Each row is a point on a tangle of strands that fork, close into loops and nearly touch. The rows are in no order.
Two points are linked if the straight distance between their rows is under 50.7. Some points are linked to none.
k_743: [  0 -31   1  19  -5  23   3 -13  -3  13   3  11  23  27 -14 -15  10  13
  -7  15   3]
k_733: [ -8 -24   6  -1   3   0 -13 -16 -17   8  23 -12 -17   6   1   2  -4 -18
  32 -19 -31]
k_641: [-27  18   7 -12  36 -15   3 -15  -2  -4  10  -1   2  -6 -10  16  10   4
 -20 -14 -19]
k_943: [  1  33   7  -1   3  -4   2  17  -6 -21  23 -15   6 -14  12  -1  23  -2
   9  11  11]
k_433: [-14 -16  14  19  15   4  -5  -1 -19  18  27 -15  26   2 -13 -19  23  -4
  16  10   1]
k_535: [  3 -16   0  20  17   1   1  -2 -11  15  21 -10  19  14  14 -12   4  -6
  13   3   1]
k_975: [ -6  -8   2 -11  -1  -7 -22 -20  -1   1 -13   6 -14 -17 -18   9 -17 -15
  -8 -19 -24]
k_256: [ 19  32  12 -14   4 -17 -30   4  -6 -18   2 -22  -6 -18   1  10   3 -14
   1 -13   7]
k_676: [ -9  -9  -5   2  19 -11 -11 -31   2  -2  -3   2  -2  -3  -4  14 -18 -10
 -16 -30 -19]
k_109: [  1  15   6   0  17  13  -5  -7   4 -29  22   0  -1   2  10  22   9  -4
 -28  -8 -27]
k_562: [-21  -2  12 -23  15 -10   8 -13  -6  20  -6   8   7   3  -2   1  -1   8
 -22   8 -19]
k_323: [ 11  -2  -9   0   2  -8   0  18  23  -5 -26 -13 -13  -7   8  10  -6  -1
  20  -6  13]
k_487: [  1  21 -11  10   8  -6  -6  21   5   0  -9   5   1 -18 -19  -5   8   7
  15   4  36]
k_255: [-21  -3   8 -13 -12  14 -13   5 -22  18   7   6   2 -13 -17  -7   7  -1
 -22  17 -10]
k_956: [ 10 -14   7  27  -9  20  19  11  11  -6   9  -9  -2 -10  36 -14  11   0
  25  -1   6]
k_170: [ 25   0  -8  -6 -18   1   7   6   0  14 -17  20   8  24   9 -10  -1  26
 -12  28   7]
k_54: [-18   0  -2  -6   7  -8  33  12  18  -6  -7   7  -1  16  10   9  14  13
  22  16  -9]
k_337: [ -1  15  -6  -2  17 -11   7   7 -11  22  -2  12  23  14 -11 -15   5  20
  -5  16  26]
k_648: [ -7 -14  17  -7  -4   0  29 -19  25   0 -24   7 -11 -16   7  -8 -18  -4
  17 -23 -11]
k_353: [ 24  -7   7 -20  15   0  -3  -8  25   6 -24  -2  -1   7   6  -1 -23   6
 -15 -17 -17]
k_612: [ 13 -14  11  10   8  11  34  -3  24  16 -12  10  11  10  18  -4 -13  19
 -11 -21  24]
k_504: [  7  22   3  -2  -4   5   7  26  19 -13 -13   3  -6 -17   7   8  25  25
 -19  16   2]
k_871: [  5 -13  -9   5  12  22  12 -13   7  -9  14  11   5  30  18   1 -10   9
 -25   0 -27]
k_957: [-25 -13   7 -15  -7  -1   7   2 -13  22   5   2 -12  -2  -1  -4   0  -5
  20  10 -16]
k_985: [ -6  -4 -14 -37 -12 -10  -4   3  -1   1 -12  -5 -23  28   3  10 -24  -4
   9  12 -13]
k_252: [ 25   8   6  13  13   0  -5  -5  18 -21   5  15  15  12   2  10  16  13
  -4  10 -29]
k_127: [-14 -12   0  -4   8  -8  -5 -19  -8  15   6  11   9  12 -20  -5   3   5
  -5  11 -26]
k_890: [ 26  14   9  -3  -2 -18  21  -6  26 -25  -9  -3  18   7  15  14  -8   3
 -17 -11  12]
k_469: [-11 -10  14 -11 -13  10  -9 -10   7  -4 -10  15 -20 -22  -9   3  -7  -8
   0  -3 -37]
k_499: [-19   5 -12  25   7  13  -1 -16  -9 -15  14  19  10 -11 -30   4   4  -4
 -22 -11  10]
k_796: [-16  -7 -13 -26   2  10 -17  11  -9  16  -8   4 -18  13 -14  10  -8   3
 -19  13 -18]
k_672: [  0  16   8 -10  10 -22  33 -14  24 -20  -7   5   9  -4   3  22  -3   1
 -22 -14   2]
k_661: [ 20  12  -9  -7  23 -32   4  -7  17 -11  -6  -2  13  30   1  14  -7   7
   5   2  -7]
k_72: [ 11   1 -10  13   7 -10  10 -14  -7  -7  13  -7   6  11  19   4 -22 -23
   2 -15  15]
k_900: [  5  14 -22  -5  -6   4 -11  25 -10   8  -7 -13 -10  -9   7   4 -15 -10
  -9   2  39]
k_664: [ -5   0  -3  18   6  -3  38 -12   5   6  -5  19   9  14   9   6  -9   8
 -12 -14  26]
k_58: [ 31  15 -18 -13 -18  -8 -28  15   0  -6 -11  -7  -9  13   2   4  -3   6
  -2  24  -8]
k_705: [ 14  28   4  21   4  -4  -3  -2  15 -28  -7  18   5 -25 -17  16  10  -3
   3 -13  10]
k_22: [  3  11   3 -30  16 -30   4 -11   0   5  -5  -4   3  31   5  10  -7   5
  -5  12 -18]
k_480: [ -7   9  -7 -11  -8   4   1   4  -3  -5   3  23  -7   5 -15   6  10  10
 -11  29 -24]
k_27: [-13   0 -21 -18  11  -7   3 -18 -18   9   9   6  -3  27   3  11 -17   4
 -31   3 -13]
k_90: [-32  -6   2 -21  -8 -14  -6 -12 -24  25  -3   3 -15 -11 -21  -4 -10 -13
   8   0 -11]
k_218: [ -5 -20   6 -11  -6   9   1  -5  18   7 -24   5 -17  -7  -2 -11 -19   0
  19 -11 -21]
k_3: [ 24   2  -4  -7 -20  -1  11 -10   8  -5 -19  23   2  19   8   2 -20  14
 -19  14   0]
k_408: [ 16   8   3  -6 -13  11 -15  12 -32  14  23 -16   1  -5  24  -9   0 -11
 -13   6  16]
k_875: [-21   8 -11 -11   2 -23  19   4  -7 -16  12 -22  -3  16  14  15  -4 -20
  27  -8  18]
k_577: [  1  19 -15   9  12   5   2  20   9 -25   5  -7  -6  -7   1  20   4  -9
  -1  -4  12]
k_82: [ 18   9 -13  -8  -3   1 -17  20  -8  -5   2 -27 -11   5  21  14 -11 -14
   0  -7  22]
k_982: [-10  14 -18  -9   1   5   5  17  12 -39  11  -8 -11  18   8  29   6  -6
  -6   4 -10]
k_827: [ 11   4   7 -10 -18 -12 -14  19  -5   3  -3 -32 -19 -12  27  -7  11  -9
  29   8   7]
k_390: [  8  14  14 -19   4 -19   0   8  -2  10 -14 -25  -3 -16  20   5 -11 -13
  -1 -10  21]
k_383: [ 32  -2 -12  37   7  10  -8   2  21 -23   1   8   6   8   3  13  -5  -3
   5 -16  11]
k_191: [  3  10 -11   4  36 -11  19   9  21  -6   3  -3  10  25   4  18   6  16
  -8   0   1]
k_8: [  3  26  -3   7 -22 -11   4 -19 -13 -21   9  27   2 -17 -20 -10 -12 -14
   4   2  22]
k_128: [ -6  -9   9  -4  -5 -20  -3 -31 -20   9  14  -5  -9  -5   7   2 -16 -28
  24 -17 -13]
k_45: [ -3   6  11   5 -12 -10   4 -25  -2   0 -15  30   5 -29 -18   2  -7  -9
  -6 -12   1]
k_441: [-16  -7 -26  15  -2  22 -15  29  -6   5   3  -4  -5  -2 -26   2   5  -2
   1   8  20]
k_324: [-13   2 -10  18  -1 -14  13 -41 -13  -9  20  15   5  -1  -5   1  -8  -9
   2  -7 -13]
k_80: [ 21 -10  10  -6   3   7  -4  -2  17  -4  -5  -8  -1  11  22 -10  -1   8
  13   1 -32]
k_618: [ -1   1  20   3 -24   4  -1  11  10   4 -15  10 -12 -35   4 -11  26  13
  14  19 -13]
k_516: [ -3 -18  -8  21   7  17  15 -17 -12   2  24  18  20  28   5  -5   3   6
 -18   6  -9]
k_208: [ -7  25  -4 -14  32  -6 -10  17  -5  -8  18 -13  -4  11  -5  15  16   4
  -1   3  -4]
k_965: [  0  -2  10  -1 -15   4  12  -3  -4  -7   4  -1  -4  -4  25  -1  -5 -10
   5   3  -7]
k_18: [ 16  -1  -9  13 -20   6  18   6  10 -32   5 -11   5   6  34   5 -11 -15
   5  -6  19]
k_989: [ 19 -19  15   6  19   8  19  -1  19  13  -2  -8  14  18  27 -19   0  16
  11  -5 -12]
k_821: [-28 -16 -26   8  -1   9  17  -6 -16   5  11  -1 -12   9   8   7 -19 -16
  -3  -9  10]
k_392: [  1  -6  -5  33  -5  21 -24  -9  -9 -13  12  10  15 -17 -39  -5   8 -10
 -10  -9   9]
k_260: [-20  19 -14  -1   3 -26  31 -17   3 -18   3  14   3  11 -10   8   1   4
  17   7   6]
k_68: [  0  13   4 -20 -22  -3  -9  20 -11 -22  12 -27 -19  -7  16  12  15 -14
  14   3   4]
k_544: [  9 -11  -8  -3 -14  -7  -6  -6 -21   9  22  -3  -3  24   3  -6 -14 -14
  19  10 -17]
k_910: [ 12   2  13 -19  -8  -4 -15   7   0  18 -16  -1  -2 -14   6 -11   5  10
  -4  17 -13]
k_189: [-15 -28  19  21  13  30  15   2  20   6 -12  -3   5 -12  -2  -9  13  11
  -1 -19   4]
k_481: [  9  -1  12   9  40 -10 -14   2  11  12   1 -10  27   8  -9   2  15  11
  -6  -7  -7]
k_917: [ 30  10  -1  15 -21  -2 -16  14  15 -26   0 -22 -16 -17  27  -3  19  -5
   7   5   2]
k_508: [ 16 -16   3   6  -8  12  -9   8  11  18 -21  18  13  20  -7 -13  17  38
  -7  23  -5]
k_560: [-15  22   9 -10  22 -32   4 -12  -3  -2   7  -2   4  -5 -10   1   6  -6
  21  -3  -2]
k_646: [-31  -9  -8   1  28  12   5  16 -17  19  15 -19   7   9  -3  -1   6  -2
  -6   0  19]
k_394: [ -3  24  -2 -12  -4  -2 -21  11 -21  -4  35   1  -7   0 -21 -11   9   3
   8  19  -9]
k_71: [-30  29  -6 -17  -5  -9   0  -5 -11  -6   7  22 -12 -21 -35  -7  -5  -4
  -5  10   7]
k_579: [ 10  18  20   6 -18  -9 -10   1  -7 -17  12 -16   0 -31  13  -1  11 -22
  26  -4  -1]
k_447: [-19  14 -17 -32   5  -9 -11  -7 -19   0  10   5 -17  17 -16  15  -6  -1
 -18   6 -21]
k_892: [ 25  -2  20  14  -5  -6  -1  -4  -2  25 -12   7  30  -4   8 -25  20  22
   1  13  14]
k_247: [ 17 -10  -1 -13  -2  15  32   4  24  14 -26  -4  -1  17  27 -20 -20  17
  -1 -12  10]
k_296: [-10  13 -17   9  11 -19  24 -10   1   2  -6  20   9  15 -14   3  -6   6
   8  -2  29]
k_303: [ 13  21   1  -8 -37 -14 -14  -8 -14 -32  24   3   0   4  -6   3  -3 -19
  13   9 -19]
k_884: [  1  -8 -27  15   6   0 -22  -9  -5   6   0   8   8  16 -36   1 -10  -4
   0  -2   3]
k_212: [ 44  -1   7   0   7  10  -8  -1  29  -2 -17  -2   8   6  19  -8  -6  20
 -25  -8 -12]
k_250: [-13 -10  -2 -33 -25   1  10  10   4  -2 -14 -11 -28   7  17  -2 -18  -6
  24   6 -10]
k_439: [ 21   5 -12  15 -18 -10 -20  -6  -1   0 -10  23   6  -3 -30  -5  -9  -5
  24   5   7]
k_416: [ 27   2 -10  -4  -8  -1  -7 -14  -3 -14   4  -1   4  18  20   7 -27 -13
 -18  -6   0]
k_216: [ 14  -1  -9   4  20   2  12  21  21  12 -16   2   8  18   7   7   5  25
 -14   4  19]
k_724: [  0  -6   3   0 -12  16 -10  23  15  -2 -17  -9 -23 -28  11  -3  15   7
   5   6 -10]
k_556: [ 15  -5   9  13 -24  16   5 -17  -4   3 -13  32  10  -9   1  -5  -9   3
 -31  -5  12]
k_438: [ 16   9 -11 -17  16 -22  -5  17  28  -3 -27 -20  -6  11   2  19 -13   4
   4  -9  10]
k_199: [ 14 -12  13  15 -26  24  -1 -11   6 -13  -7  18  -3 -27   5  -4 -12  -7
 -15 -14  -9]
k_352: [ 28   1 -10   4 -14  -1 -38  12   7  -6 -13  -5 -10 -14  -6   0   2  -2
   9   6 -10]
k_592: [  1  12 -30  -8  20 -14  -4  11  11  -3 -15   1  -5  17 -16  23 -17  -1
  -2  -3  14]
k_720: [ 25  12  -2  -8 -11  -9 -43   8 -11   4   0 -19 -13 -15  -5   3  -5 -16
  11  -7   3]
k_228: [ -9  10 -24  -6  -6  -2   3  34   3   3  -7  -6 -15   3  -3   6  10   9
  23  26  17]
k_132: [  0  10   2  -3  -5  -2  18  21 -12   8   6 -21   2  -4  34  -8   7  -5
   9  13  29]
k_891: [  4   1 -12   0  -5  13 -13  21   6   7 -23   1  -7 -22  -5   6  -9   0
 -21  -5  26]
k_754: [ 17  20  10   4 -14 -17 -11 -13   8 -30  -5  15   5 -21 -13   9   3 -12
  13   0 -13]
k_378: [  8   3  -1 -24  -2  12 -22  19 -10   2   1 -18 -21   0  14  13   0  -1
 -12  -3  -4]
k_602: [ 19   3  -1   7 -16  17   2  13  21 -39  -2 -22 -13 -11  32   6  -1  -9
   3 -11   0]
k_364: [-30 -13   4  21 -15  13  13 -13  -2   8  -6  35   5   4 -34  -3  16  17
  -1   3  11]
k_918: [ 19   5 -13  26   1  16  -1  -1   3 -13   5  19  12   6  -4   9   1   3
 -20  -4  15]
k_271: [  2  14  -1  12 -14 -14  -3 -21 -22  -1  30  26  11  -9 -30 -28 -10  -6
  12  12   8]
k_320: [  9  11  13  -6   8   3 -29   5 -17  16   3  -4  26 -13 -21 -22  15  10
 -23  14  13]
k_365: [  7  41   4 -19  25 -25 -13   2  -4 -20  13 -16   4  -4  -7   1  -3  -3
  -4  -7  23]
k_580: [  6  23  -6 -10  -7 -23 -13 -18 -18 -32  34  -2  -5  23 -12   8   0 -12
  12   2 -20]
k_983: [-10 -12 -11  -4  10 -16  20 -10  28  -7 -20   3 -13  13  -4  11 -19   0
  28 -16  -8]
k_780: [ -3 -27   0  30   0  20   8  13  -4   6  23 -11   7   5  16 -12  14  -5
  29   5  -1]
k_391: [-28  -4   8  13  15  -2   9 -19 -24  14  28   6  28   1 -23 -25  19   6
   4   9   3]
k_243: [ -6 -17  -7  28  -6  35   6   4   0   0  -3  14  10   3  -3   4   2   8
 -30  -8  25]
k_477: [-22 -12  -6  18 -13  10  -3 -13 -22  12   1   6   7 -18 -28 -11  -9 -19
 -12  -9  25]
k_904: [ 35  -8  -8  36  -5   9  -9  10  25  -2 -17   3   3   2   7   1   4  14
  12 -15  23]
k_686: [  9   9  -2  -3 -11 -20 -19 -17  -3  -6  -1  19  -1   0 -25   3  -9  -9
  14   8 -24]
k_115: [-16 -15  23  11  20  -9   9 -14   4  20 -11   8  24  -7 -21  -8  17   9
  10  -5   4]
k_600: [-11 -22   1  26  -6  22   0  -7  12   7 -20  18   5   7 -27   5   3  10
  -8 -13  19]
k_302: [-20  10  10 -14 -10 -25   7 -29 -17   8  -5  13  -7 -26 -14   0 -14 -18
   0  -8  -6]
k_16: [ -7  -6   6 -19   8 -12  37  -1  34  -1 -22   1  -8  16   8   2  -9  14
  19  -4  -9]
k_625: [ 10 -12   4  -2 -19   8 -29  11 -27  28  11 -24  -1  -6   5 -16  -2 -10
   3   5   6]
k_278: [  3  22 -17  -7  21 -15   0  -2  12 -10 -12  20   4  14 -23  18  -4  14
 -20   3  -2]
k_772: [ 19  10  -9  -8 -10  11 -20  21   2  -8   6  -4  -9   8  14   5  15  15
 -16  28 -24]
k_318: [ -3 -19 -13 -19  10   9  13  10  20  20 -27   2 -11  24   7  -8 -20  14
   1  -2  -5]
k_567: [ 28  19  15  -7 -14 -19  -7  11  18 -22 -14 -24   2 -23  28   1  17   3
 -10   4   5]
k_341: [-10   5 -11  20   7  13 -16  10   7 -23   9   2 -12 -18 -18  21   4 -16
   5 -16  -9]
k_895: [-12 -28  -1 -19   2  25 -20   7 -25  12  24 -18 -18  22  -3   4   5  -1
 -12  -4 -27]
k_99: [-22 -22  -6   5  25  -4  15 -17  17   6  -6   8  -2  13  -5   4  -5   9
  15 -13 -22]
k_74: [ -5 -25   6 -10  16  21  11   8  14  21 -15  -5   6  16  11 -17  -2  20
  -6   2 -11]
k_434: [ 18   6  29 -32   2  -3  -8   3 -11   7   6 -18  -2   4  29  -1  13  10
 -12   4 -25]
k_143: [-20 -30 -13   7   1  10  -9 -21  -9   9   7   3  -1  16 -19   0 -11  -4
  -9  -3 -24]
k_789: [-10   4   8  -6   3  13 -14   0 -15   5   2  -3   0 -19  -5   5  -3 -11
 -31 -11  -4]
k_173: [ -2   1 -29 -20 -10   3  -7  17   3  -2 -14   8 -21  23  -7  13 -16   4
  -8  24  -8]
k_843: [-21   5  10 -13  14 -25  24   3   8  21 -25   5   0 -12  -6   4  -2   0
   8  -3  16]
k_35: [ -5  11   6  15 -11 -10  34 -16 -15  -8  14   7  13  -9  16  -8  -3 -18
  12  -1  27]
k_355: [ 13  -6  -2 -27 -17 -10  -8   4 -17  12   0 -14  -9  22  22  -3 -16  -6
   8  11  -3]
k_421: [ -2 -10  32 -12   6   9  -8  -7 -12  12  11  -6   9  -5  14  -8  10   3
 -14   3 -31]
k_887: [ 10 -14  14  -5 -10   8  11 -13   5  13 -16  20   5   1   9 -14 -14   9
 -18   0  -9]
k_790: [ -6 -14  31  17  10  10  12  -1  14  18 -18   4  21 -17  -8  -7  18  16
 -10 -14  20]
k_342: [  7 -28 -11  17   5  10  -2  -3  -1  15   0  -1   8  19   7 -10 -15  -7
   7  -8   9]
k_65: [ -5 -31  -2  37  -6  27 -17  -8  -3  -4   7  -3  11  -2 -38  -5   9 -10
   7   0  -1]
k_792: [ 29   0  25 -27  -5 -13  -4  -7   8  -8  -1 -23   1  15  36  -7  -4   2
   6  -1 -25]
k_954: [ -8   1 -15  12 -10  -9   9  -6   6 -16  -8   7 -11 -13 -10  17 -16 -25
  19 -17  15]
k_942: [-15  12 -15  -3  -7  -8  -8   9  -8   8  -5  13  -6 -18 -33  -5  -5  -7
  13   8  18]
k_974: [  2  14  -5   7  12 -21  22 -15 -15  -4  25  -4  19  16  13  -9  -7 -12
  13   1  22]
k_349: [-27 -13  -7  12 -20  10  28   0  -1  12 -10  34  -8   6  -9  -2   5  11
  16  12  11]
k_461: [  9  13  -1   1  -4  14  -3   6  -3 -37  30  -8  -4  13  19  17  11  -7
  -7   8 -21]
k_116: [-16  31   3 -16  -2 -18 -13  -4 -17 -20  30   4 -14 -13 -25  -7  -3 -13
  14   5   7]
k_711: [ 25  -9 -23  12 -13  15  -9  28  18  -2 -13 -19 -21   2  27 -13   7  10
  12  10  10]
k_638: [-10 -13 -13  10  15  16  -7  16   9  -1   6   2  -2  12  -7   7  11   5
   5   6 -15]
k_924: [-14   8  10  -3  16   1  28   9   0  -1  15   2   8   5  18   3  17   6
   1  13  -9]
k_305: [ 20  14  -5  10  -5 -21  17   8  12 -18  -7  -2  16  14  12   2   5   4
  22   6  26]
k_443: [ 21  -2   9  -4 -19  14   6   2  34 -10 -33   8 -16 -12   9 -10  -2  20
   4  -2 -13]
k_994: [-11 -46  10  23 -10  33   3 -14  -2  10  -4  -6   9   7 -22 -16   8   1
   4   6   2]
k_777: [  2  10  -3  -4 -37  -4  -1  13  -5 -30  18  -8 -10   0   7   5   7 -14
  23  18  -8]
k_835: [ -2  10  -2 -20  14   8 -19  24 -21  12  16 -18  -4   7   3   6  15   4
  -7   8  -2]
k_92: [  5   0   6 -13  -2 -23  16 -30  14  -9 -19  12   2   9   1   7 -21  -1
  -4  -8 -17]
k_76: [ -9 -13 -12  14 -10   5  -4 -19 -24  10  16   6   3  -1  -1  -6 -22 -23
 -13 -12  11]
k_17: [-20   5  10 -11  21 -31  14 -13  -8  26  -7  10  15  -4 -13 -10   5   5
  12   4   5]
k_498: [-13   0   5  -3   1  -1 -15 -20 -34   0  36  -9 -10  -7  -8   6   2 -22
  -3 -23 -15]
k_877: [ 24  -6  17  18 -29  13  16  -3  19 -18 -10   3  -5 -18  31 -14   8   5
  18  -3  -1]
k_548: [ -5  -5 -15  10  -5   8 -16  17  12  -3  -9  11 -13  -6 -24   7  10   5
  23  12 -11]
k_380: [ 14 -29   8   7   1  16 -19   8   7  22 -19 -23  11  -1   8 -23   6   9
  -2   3   4]
k_818: [ -9 -18 -12  24 -16  25 -16  24   4   5 -10   6  -3 -10 -31  -4  25  12
  14  18   5]
k_912: [-38 -12   4   0   5  19   9   6 -23  18  12  -8   9  -6 -11  -8  12  -3
 -19   8   8]
k_962: [-10 -22  10  16 -14  20  -5   0 -11  10   0   0   3 -28  -4 -10  -2 -17
  -2  -8   6]
k_986: [ 16  -4   7   6  11 -12  -4  13   4  21 -18 -19   8 -17  18  -8  -5  -5
   4 -12  29]
k_267: [ -2  18   5  -3   0   2   9  -2  -5  -8   0   4   2 -17  11  13  -9 -14
 -27 -10  13]
k_107: [  0  -1   8 -33 -16 -15   4  19  10   8 -21 -29 -20  -2  28  -2  -1   3
  22  10   1]
k_25: [-17 -28  11   8  24  -6  20 -18  10  30 -19   0  15   5  -8  -5  -5  10
  -5 -19  12]
k_747: [  3   9  -9  13  -4  10  -3  30   6  10 -16  -3  -2 -22   1  -3  17  14
 -10   7  34]
k_876: [ -9 -27 -23   4   9   2  15  -4   6  20 -17  10  -4  24  -4  -3 -23   6
   1  -8  15]
k_691: [  6  31  10   5   1  -7 -14 -12 -11 -12  11  19  11 -33 -25 -15  -4  -9
  -9  -5  18]
k_977: [ 18 -15   7  11   6  -2  -2  15   4  33 -18 -13  15  -2  21 -22   7  17
   1   9  28]
k_934: [-29   0   7   5  31   5   6 -16  -4   4   7   9  16  -4 -21   3  17  12
 -33  -4 -12]
k_240: [-15 -13  -2  -3  14  10   5  13  10  16 -19  -7  -8 -12   1   3  -8  -1
 -11 -14   8]
k_667: [  3   2   6   8 -11  16   6  18  25  -1 -24  21  -9 -10  -5   6  20  33
  -8   6   5]
k_223: [-12 -22 -10  -1   5  29  -4  17  -8   7  19 -10 -10  25  12  -1   3   2
  -1  10 -17]
k_647: [-14  15  15   5  -6  12  27  16  -2  -6  12  12   5 -16  16  -1  32  13
  -7  24  -4]
k_536: [-25   8   6  -2  45  -9 -13  -8 -12   8  18 -18  10  -2 -19   3  15  -1
  -7 -19  -4]
k_39: [ 11  -4  21  14 -28  11  19   0   5   8 -13  13   1 -28  24 -16  11   8
   6   4  16]
k_775: [-25  19   1 -13  30 -20  11  11   6 -11   9 -12  -3   6  -2  19  16   1
  18  -1  -8]
k_708: [  6 -32 -10  10 -11  19 -17  -1   0   8   0 -12 -13   2   3 -11 -23 -20
  18 -15  -5]
k_595: [ 14 -18  -8  18 -23   9 -23   1   2   9 -26  15  -1 -12 -31  -4  -9  -1
  10  -3   8]
k_446: [ -8  21   0  10   6   6  -5   1  -5  -6  -1  25  11 -20 -32  -3   6   7
 -20  -3  22]
k_745: [ 44  10  -2   5   2 -13  -6  -5  17 -22  -2 -12  18  16  21   9 -14  -2
  -9  -6   3]
k_561: [ 26   3  12   8  23   6 -14   9  15   2  -6  -9  18  -3   9   5  12  15
 -23  -2  -5]
k_9: [-27 -14   1 -20  -7   6  26  -1  -7   4  15  -4 -17  21  23   1  -4  -2
  14  12 -24]
k_863: [  6   8   9  26  -5   0   6  -6  -8  -7  16  21  17 -10  -4 -13  18   1
  15   8   2]
k_552: [  1 -27  -3   9  -2  25 -26   6 -22  18  10 -28   6   6  -6 -10  -6 -12
 -12   0  10]
k_697: [  0  13   2 -40   2 -28  -5   2  10 -23  -8 -14  -7  25   1  25  -4  -1
  -1  -4 -21]
k_959: [ 10 -12  10 -19   8 -21   4 -24   8  25 -28  13   6   6   1  -7 -25   6
 -12  -4 -11]
k_4: [ -8  -2   2   0 -21   2 -18  -8 -34  11  24  -3  -8 -13 -17  -6 -13 -24
  -4  -8   0]
k_669: [ 29 -26   6  29   2  13 -22  -1  14   6 -15  -9  15  -2   1 -15   6   8
  14 -12   3]
k_207: [  4  13   0 -15  16 -11  13  12  23   7 -26  11   4   6 -11  16   3  24
 -21   7   5]
k_183: [-20   1  -6 -20  -7 -12  21  -2 -13 -10  16 -11  -4  31  22  11  -6  -8
  10   8  -1]
k_75: [  8  -2 -21  16 -15  10  -3  29  -2   2   5  -9 -11   0  11  -5  11   3
  23  19  14]
k_178: [ -2  28  -6 -16   4 -22  -1 -32 -19 -20  25   9   4  11 -12   2  -7  -6
 -11   1 -16]
k_479: [-19   9  -5  -4  10   8  15  18 -25  15  25 -16   1   3  21  -3   4 -10
  -3   3  25]
k_555: [  1  17  -9 -13   8  -8  -1 -15 -29   1  32   2   6  25   2  -2  -6  -4
 -15   8  -6]
k_574: [-17  -9 -27  16 -16  13  10  13  -9   8   5  18  -6   9 -17  -2  -4  -6
  14  14  17]
k_939: [ -1 -23   3  -1   3  15 -35  -2 -27  11  25 -26  -1  13 -22   1   4 -12
  -8  -8 -15]
k_696: [  0 -20   6  11  11  31   0   3  22  -6 -15  -2  -1 -14  -1   1  -4   2
 -17 -24  -3]
k_435: [  9  14  30 -25 -11 -15  -4   8  10  -5 -18 -25  -9 -32  22   4   3  -7
  -3  -7   0]
k_157: [ 21 -14   4  13  -6  23  -9  14  33   5 -28   8   2   6  -1 -10  16  37
 -13  -1   1]
k_746: [-32  15   6   3  25  -8   5 -21 -19   1  30  14  19  -6 -22 -13  17  11
 -18   5  -6]
k_588: [ -3  -7   1  11  25   6 -20  -6  10 -11   7 -10  -3 -11  -4  15   1 -13
  -1 -27 -18]
k_454: [ 11  19  12   3   8 -12   6  17   5   0   7 -26   6 -13  29  -6  26   7
  12  12   9]
k_899: [ -7  31   3  -7  -8  -8   9   2 -12 -24  20  -5   3 -10   8   3   1 -15
 -10   3  18]
k_842: [-15   8 -10   1  -5 -27   9 -18  -1 -25   4 -13  -7   2   4  15 -15 -29
  23 -21   6]
k_620: [ -9 -14  17  14 -21  26   5   7  -4  11 -11   9   6 -27   0 -13  18   9
 -11   8  13]
k_136: [ 13  23  21 -11  11  -6   4   6  26 -15  -8   3   5 -17   2  15  17  15
 -25   4 -18]
k_141: [-15  31  11  -8  35  -9 -14  -2 -13  -8  28  -9   6 -17 -14  -5   5  -4
 -10 -13  15]
k_844: [-24 -10 -16  -2 -13   6  18 -14 -13 -18  21  -4 -26   8  16  16 -17 -18
  -1  -8 -10]
k_674: [  0   6  17  -8   4   4  -3 -19 -11  -8  19   7   3   4  12   7   3  -3
 -25   2 -37]
k_823: [ -4   9  21 -14   8 -25  14 -21  21 -15 -14   1  -1 -17   0  16  -8 -10
  -7 -20 -15]
k_79: [-13   4 -23   8 -18 -12   6 -17 -25   9  18  28   0   9 -35 -19 -15  -3
  14  14   2]
k_261: [ 34  -7 -14  18  -9  18   8  12  33 -16 -16  -6 -10  11  23  -8  -2  16
  16  -7   5]
k_229: [  0 -18  -1   9   0  13   4  21  28   4 -28  -7 -18 -18   7  -5   5  10
  29  -9   8]
k_784: [-35  -7   1 -13  29  -7  11  -9   3  13  -1  -5  -9   1  -5  13  -1   6
  -9  -9 -18]
k_429: [  5  -1 -10 -13 -14 -10 -26 -10 -18   5  11   2 -12  12 -16   8 -15 -14
  10   1 -25]
k_211: [-24 -15   9   0   9  25  22   4  -9  12  10   3   7  -1  16  -5   4   4
 -32   3   0]
k_798: [ 16  15  -7 -10  -8 -17  -4  -4 -10   9 -10  11   8   2  -8  -6 -18  -3
  -6   8  17]
k_169: [-19  -1  11   2   1 -16  26 -20   8  10 -20  27  -1 -14 -10   5  -1   6
   3  -9   2]
k_652: [ -1 -13  -5 -13   9   2 -11   1  -9  -7  16 -18 -26  22   6  17  -2 -11
  25 -14 -21]
k_440: [ 10  13  -8 -17 -10   2 -27  26 -29  12  26 -22 -16   9  -4  -6  13   5
  10  17  -4]
k_33: [ -1  12  25   2 -26  -4   4   3  -3  -5   0  -2  -6 -41  14  -9  18  -9
  17  13  -7]
k_656: [ 15   1   4   7 -10   0 -15   8 -18  26   0  -2  23  -2  -5 -30  13  12
  -8  26  18]
k_286: [-12 -17   6   0  -6 -13  19 -29   3   7  -8   4  -9 -10  11  -4 -26 -19
  21 -21  -5]

A piece is all that can be reached along the links. How many separate loops has the piece of each point below (a circle has one, a figure eight two, a Y none), and how many tips (points with one link)?
k_240: loops 2, tips 2
k_745: loops 0, tips 4
k_579: loops 0, tips 2
k_271: loops 0, tips 2
k_562: loops 0, tips 8
k_917: loops 0, tips 4
k_107: loops 1, tips 2
k_479: loops 1, tips 1

How many points has the smallest loop of links through each point below? Write none if it is on no loop.
k_747: 12
k_27: 14
k_943: 10
k_189: 14
k_625: none

A tip is a point with one link. Name the tips that can be reached along the links from each point below, in the order of the rows.
k_189: k_954, k_25
k_618: k_579, k_697
k_132: k_211
k_212: k_481, k_199, k_35, k_136
k_711: k_408, k_18, k_228, k_320
k_777: k_705, k_595
k_271: k_871, k_79
